Each row is a point on a tangle of strands that fork, close into loops and nearly touch. The rows are in no order.
(in the rows, 128 means zero)
Two points are linked if the straight distance between their rows is under 114.
q232: [168 169 100 138 149 125 174 149 113 103 186  72 192 106 122 144 126 104
 138 112  86 135]
q992: [153 105 140 153  74 155 128 104 108 140  62  97 149  99 108  98 184 125
 152 147 127 109]
q919: [133 137 139 171 156 111 115 152 115 106 159 158 154 139 157  88 111 175
 113 131 158 153]
q857: [154 127 113 186  92 136 139 137 194 105 141 100 132 129 143 128  99 137
 124 158  96 112]
q708: [122 151 117 135 144 143 153 149  68 135 171  88 190  94 125 106 135 109
 148 105  95 153]
q572: [167 128  97 116 128  89 115 136 144 125 189 134 120 150  95 155 148 113
 112 118 135 121]
q279: [106 153 143  83 183 147 107 111  60 131  84 117 182 113 154 106 190 124
 110 111 144 134]
q832: [123  76 150 104 106 179 136 163 149 177 103 144 124 135  96 112 103 160
 105 144 138 185]
q388: [166 132  83 108 109 111 137 150 158 106 155 127  84 106 126 173  79  87
 140 140 113  90]
q51: [115 136 126 134  99 134 128  90 118 113 107  88 117  78 134 140 126 109
 201 132  90  81]
q839: [102 189 132  94 204 103 113 124  67 139 144 162 132 165 175 169  69 141
 165 151 106 130]
q607: [119  83 123  89 113 144 102 170 106 184 130 168 118 140  93 127  88 165
  99 146 132 164]
q380: [ 89 110 136 152 100 116 127 126 172 147 140 144 109 104 116 168 122 118
 193 154 125 144]
q6: [160 161 125 144 161  52 129 151 178  93 134 154  93 111 142 135 170 114
 161 119 177 127]
q2: [122 150 141 168 128  91 115  77 105 118 166 132 155 180 140 102 136 131
 102 143 132  73]
q94: [104 106 114  69 152 123  86 139  89 183 102 170 105 143  87 117 120 142
 115 140 127 189]
q873: [143 141 130 176 128  85 127 152 201  88 108 140  71  93 180 154 145 118
 166 133 164  91]
q590: [130 112  93 114 121 135  77  90  68 114 106 117  88 129 120 115 121 148
 138 106  85  76]
q864: [100 135 147 113 152 137 125 132 115 120 130 150 102 134 170 154  72 130
 143 103 159  97]
q424: [159 161 148 133 157 110 130 166 145 120 183 152 196 149 136 169 109 155
 110 181 141 154]
q638: [152 167 120 143 187  73 127 150 131  72 120 170  95 124 172 118 119 116
 169 142 170 125]
q275: [144 135 170  65 140 148 153 163 188 148 108 105 141 107 127 138 177 108
 100 113 179 165]
q890: [116 156 177 132 111 151 167 135 115 152 104  90 176 111 144 106 145  72
 127 144 153 123]
q559: [128 114 130 149  91 125 113  81  59 138  81 133 127 109 107  71 176 115
 151 135 134 113]
q577: [111 106 168 186  98 142 126  96 170 144 104 121 144 169 112  98 169 143
 118 138 140 149]
q141: [100 165 135 148 157  88 126  62  95 118 164 106 167 179 126 100 161 131
 112  99  97 107]
q344: [110 164 118  70 189 111 120 154  56 145 132 153 170 111 139 120 116 117
 126 159 118 183]
q280: [106 106 139 212  87 112 118  72 151 111 112 130 124 135 117  76 162 172
 148 136 107 125]
q721: [ 91  95 125 179 106 144 154 141 160 122 171 155 108 139 152 133  36 151
 107 145 121 131]
q546: [119 161 108 158 169  95 140  80 144 100 165  98 124 164  99 105 151 111
 134 103  90 136]
q562: [136 151 149  46 169 139 139 166 137 128 143 121 157 137 128 141 155 109
  73  98 162 158]
q789: [107 106 157 175  68 134 132  98  95 137 130 132 153 117 145 119 113 127
 144 161 127  82]
q840: [ 91  92 172 135 116 173 138 110  81 177  55 157 146 147 107 113 153 158
 135 127 157 152]
q381: [187 137 105 111 111  93 150 175 179 117 171 120  99 128 119 169 134  76
 113 116 157 100]
q147: [169 174  94  86 168 117  90  92  93  97 128 101 138 159 123 145 116 141
 105 142  68  84]
q738: [133 118 154  78 130 188 129 142 153 167 102 105 134 147 101 121 110 131
  73 131 128 163]
q133: [125 148 185 133 114 170 183 140 157 157  74  90 181 101 151  97 195  83
 117 130 163 156]
q533: [ 92  81 111 138  97 180 150 133  86 159  93 139  95 118 106  96  74 142
 139 107 108 150]
q469: [151 140 121  83 153 149 110 155 142 150 126 121 171 141 108 120 115 130
  83 173 109 183]
q455: [127 101 137 111 114 187 152 123 130 170  91  89 179 116  70 134 199 125
 138 109 111 179]
q925: [130 105 139 112  97 174 150 143 168 163  97  97 130  86  90 146 149 109
 170 132 114 173]
q875: [ 82 168 122  74 198 141 124 130  37 151 112 129 201 115 155 117 150 133
 113 114  94 163]
q102: [ 98 139 132 119 147 160 140 145  49 148 143 100 151 105 130 102 108 124
 150  79 118 145]
q935: [171 167 121 130 141  64 155 143 139 112 199 135 169 154 115 153 177  82
 101 122 154 138]
q373: [189 149 114 183 134  80 137 159 194  91 163 158 125 160 134 126 119 149
  93 159 140 145]
q210: [138 162  94  97 172 117 118 131  55 114 172 110 111 125 141 152 124 125
 165  59 113  83]
q152: [134  81 130 138  64 121 118 119 152 145 129 143  91 161 106 102 160 107
  81 121 160 107]
q553: [147 148 121 161 125 132 124 102 141  99 138  93 152 136 127 118  93 159
 135 159  73  98]
q914: [146 130 118 152 135 102  80  84 128 108 134 135 147 169 118 103 111 182
 119 180  73 127]
q565: [ 76 138 164 134 141 134 130  97 156 119 123 135  92 159 156 152  93 111
 142 120 155  79]
q209: [129 109 139 138 123 145 121 156  93 135  82 156 127  94 141  64 128 151
 140 143 166 168]
q458: [130 115 106 127  94 128  99 102  79 118  82 129  80 112 134  82 128 101
 136 131 131  72]
q517: [178 101 145 141  74 152 111 149 155 134  69 114 142  78 143 114 179 128
 149 160 156 125]
q658: [125 175 136  84 172 135 104  91 124 121 120  93 162 171 119 163 119 121
 106 149  98  97]
q530: [123 153 152  79 178 126 119 156 108 128 138 138 137 134 149 153 106 141
 112 111 154 124]
q652: [155 127 128 150  83 140 132 122 209 134 143  76 122 150 109 148 127 112
 110 136  98 112]
q558: [180 167  95 108 191 106 154 161 152  82 156 107 109 119 109 169 131 105
 166  88 130 134]
q379: [105  95 181 101 123 152 134 129 111 172  73 159 143 136 106 128 177 140
 107 118 184 160]
q274: [135  73 134 125  57 159 151 127 138 164  85 124  89 137  92 118 149  96
  95  95 159 113]
q151: [118 128  95  71 155 110  71 100  90 162 116 140 115 152  79 123 167 135
 107 136 110 146]
q629: [187 138 135 132 110 127 108 167 140 121  84 115 150  67 146  96 174 118
 131 170 162 143]
q856: [101  83 114 188  61 116 138 125 202 131 127 141 100  83 140 157 129 133
 168 172 109 133]
q484: [133  95 102 122 128 158  89 145 126 123 149 132 117 126 116 151 106 189
 130  95 114 125]
q554: [144 139 184  76 129 150 160 150 182 156  71 102 170  96 143 127 221  89
  93 130 175 179]
q917: [110 127 143 126 126 147 121  94 185 112  88 106  79 140 132 152 135 119
 161 104 139  83]
q732: [128 133 109 183 126  79 140 111 205  72 132 160  85 112 188 176 104 138
 151 158 128  81]
q748: [122 123 177 110 104 175 153 174 147 142 146 118 140 140 154 137  67 144
  90 119 165 115]
q184: [109  99 122 141  99 117  76  65 135 133 138 155 129 165 134 148  90 186
 111 177  79  81]
q673: [ 95  96 153 144  89 168 158 162 167 138 125 131  99 134 147 128  53 143
 100 128 154 120]
q450: [184 146 122 114 131 106 138 171 142 123 125 111 162  69 143 109 197  89
 127 141 155 158]
q402: [101  81 131 138 115 163 161 161 187 113 119 149  63 120 160 125  62 144
  75  90 169 121]
q847: [ 85  88 117 135  79 135 112 124  99 142 168 174 109 115 150 177  74 144
 127 121 114  81]
q685: [134 124  97  88 120 136 131 154 122 138 145 111 100 121 105 159  67  90
 130 143 109 107]
q701: [163 162 122 135 189  96 107 149  97  65 151 185 107 150 191 141  96 173
 151 110 168 111]
q294: [129 117  78  91 173 109 104 166  75 126 162 166  58 155 135 126  76 156
  98  70 134 134]
q131: [107 116 106 112 116 161 135 130 106 147 116 117  91 127 105 106  62 108
 128 129  99 135]
q849: [103  81 139 118 102 125 120 142  99 134 108 196  73 129 147 105 121 132
  92 106 197 115]
q286: [129  89 139 200  46 125 153 150 205 167  97 113 106  91 134 123 160 109
 159 154 117 170]
q176: [115 125 182  73 154 159 117 114 104 152  78 133 186 120 135 148 206 132
 108 104 180 134]
q183: [125 128 139 170 139 137 126 116 153 121 123 107 159 156 110  73 176 144
 105 106 138 172]
q620: [181 170 121 103 164 115 140 143 150 123 166 119 198 157 116 155 122 117
  84 186 101 164]
q386: [104 105 135 116  97 150 123 130 140 163 114 126 141  97  99 155 117 114
 172 170 126 147]
q915: [130 126 150 129 117 156 114 115 116 131 139  94 164 135 131 140 160 139
 114  92 148  82]
q905: [148 157 106 179 148  84 138  98 185  67 145  93  85 155 113 111 139 121
 147 103  94  96]
q971: [119 122 130 111 151 143 128 142 208 113  95 113  67 133 112 137 138 120
 144  96 161 140]
q966: [116 125 145 152 150 137  98 153  90 110 116 164 142 114 152  75 117 186
 134 143 163 149]
q926: [ 96  94  80 194 100 119 154 112 163 102 175 149  90 112 150 124  54 148
 126 140  83 123]
q995: [140 164 124 104 189  79 158 140 152 123 200 150 180 152 113 170 182 104
  94 121 145 174]
q460: [165 165  85  94 181 102 143 146  79  88 153 109 130 100 128 141 148  96
 154  81 130 120]
q500: [131 102  87 116 163 123 101 160 131  97 152 162  65 123 128 138  87 170
 143  75 144 145]
q240: [109 129 103 112 134 127 122 138  32 140 166 121 116 108 138 134  98 135
 154  65 109 105]
q180: [ 94 104 149 158  67 125 121  58 137 124 103 132 118 104 126 144 134 132
 181 158  98  69]
q204: [114 117 110 189 117  88 111  69 169  80 145 127  89 135 119  95 152 169
 164 107  90 100]
q70: [150 139 138 163 146 112 123 145 151 108 151 126 174 142 136  67 159 145
  97 150 151 173]
q35: [125  71 151 130  55 179 187 159 179 163  68 125  77  98 119 124 117 106
 116 110 162 145]
q21: [111 112 123 110 117 146 122 103 109 169 109 116 184 112  78 126 202 116
 137 145 107 182]
q208: [101 117 118 149 151 158 135 114 128 142 125 105 145 158  77  77 150 156
 109 104 106 194]
q580: [100 138 128 127 135 158 117  92  93 129 118  80 161  99 107 143 127 144
 197 121  68 120]
q904: [ 75  94 124 138 115 122  98  93 123 132 161 169 101 157 145 181  67 183
 139 146  90  94]
q255: [143 107 131 118 108 183 102 138 102 124 113 112 134 119 143 144 118 178
 114  97 137  74]
q815: [ 96 144 164  90 128 148 144 121  82 160  98 112 154 133 127 119 113  82
 106 147 139 122]
q396: [130 119 153  79 145 145 144 146 209 149 107 108  90 130  89 127 177 103
 112  93 167 187]
q315: [ 98 128 118 136 152 128 116 125  89 152 165 126 143 166  85  87 117 153
 107 117  98 175]
q30: [147 157 112 146 131  60 127  84 120  74 156 145 111 114 144 153  93 123
 184 160  81  83]
q609: [135 134  92 155 123  90 149 114 165  91 150 135  74 121 147 171  77  95
 159 150  95  74]
q906: [108 127 127 100 135 133 131 134  99 156 121 144 187 100 103  95 197 102
 106 139 134 193]
q833: [103 171 135 106 155 132 120  98  84 154 122 104 172 156 127 115 113  86
  96 154  90 119]
q249: [143 122 147 144  88 167 137 117 178 139 133  66 141 155 113 146 151 116
  99 102 126  94]
q536: [135 170 118 145 150  68 137  85  71  90 176 157 120 130 145 145  74 132
 188 154  60 105]
q436: [167 180 100 158 184 103 143 130 185  65 128  92  94 141 143 135 121 129
 162 100 115 124]
q168: [135 130  97  95 156  90  86 112 118 131 163 133 126 161  84 152 181 132
 117 100 125 122]
q596: [133 140  97  76 134 132  73 102  55 135 125 105 119 148 129 144 120 158
 116 106  73  75]
q713: [140 155 131 102 157 116 130 139 116 123 141 130 202 101 142 127 196  92
 116 154 139 163]
q76: [ 97  77 102 132 100 130 139 128 134 119 130 184  44 118 168 126  88 127
  90  94 180  97]
q952: [138 187 119 135 183  74 131 100  73 109 183 168 137 178 151 187  66 152
 158 146  71 126]
q295: [173 155 130 175 124  77 145 161 173 106 141 132 138 124 150  96 139 103
 111 183 141 161]
q956: [139  86 149 178  50 156 171 171 196 162  71 118  97  79 147 121 127 108
 139 149 140 153]
q191: [149 143 122  96 140 102 106 129  80 112 105 151  98 122 145  94 138  90
 122 132 171 102]
q84: [ 89  82 133 162  47 132 140 115 103 151 132 161 120 114 135 134  88 112
 121 150 129  96]
q644: [165 169 101 145 153 120 147 138 128  93 174  95 158 134 123 159  80 129
 147 136  74 121]
q801: [130 116 149  93 121 121 112 143  92 133 111 157 101 121 152 106 145 103
 101 108 208  95]
q747: [ 88  66 135 141  86 171 156 128  80 169  69 160 106 132  95 120 129 155
 158 110 133 147]

A fork is a point with three links, a tip a point with one. Leave the first point through the second and follow the links. Name the first fork or tip that comes.
q553 / q857 -> q294
q533 / q747 -> q344
q152 / q274 -> q458
q455 / q925 -> q152
q396 / q971 -> q275
q180 / q789 -> q553

A piece is all that can be reached along the links. How many separate loops has the piece of each point below (a circle has one, a figure eight two, a Y none), and how many tips (points with one link)?
q738 -> loops 0, tips 5
q84 -> loops 0, tips 6
q530 -> loops 1, tips 3
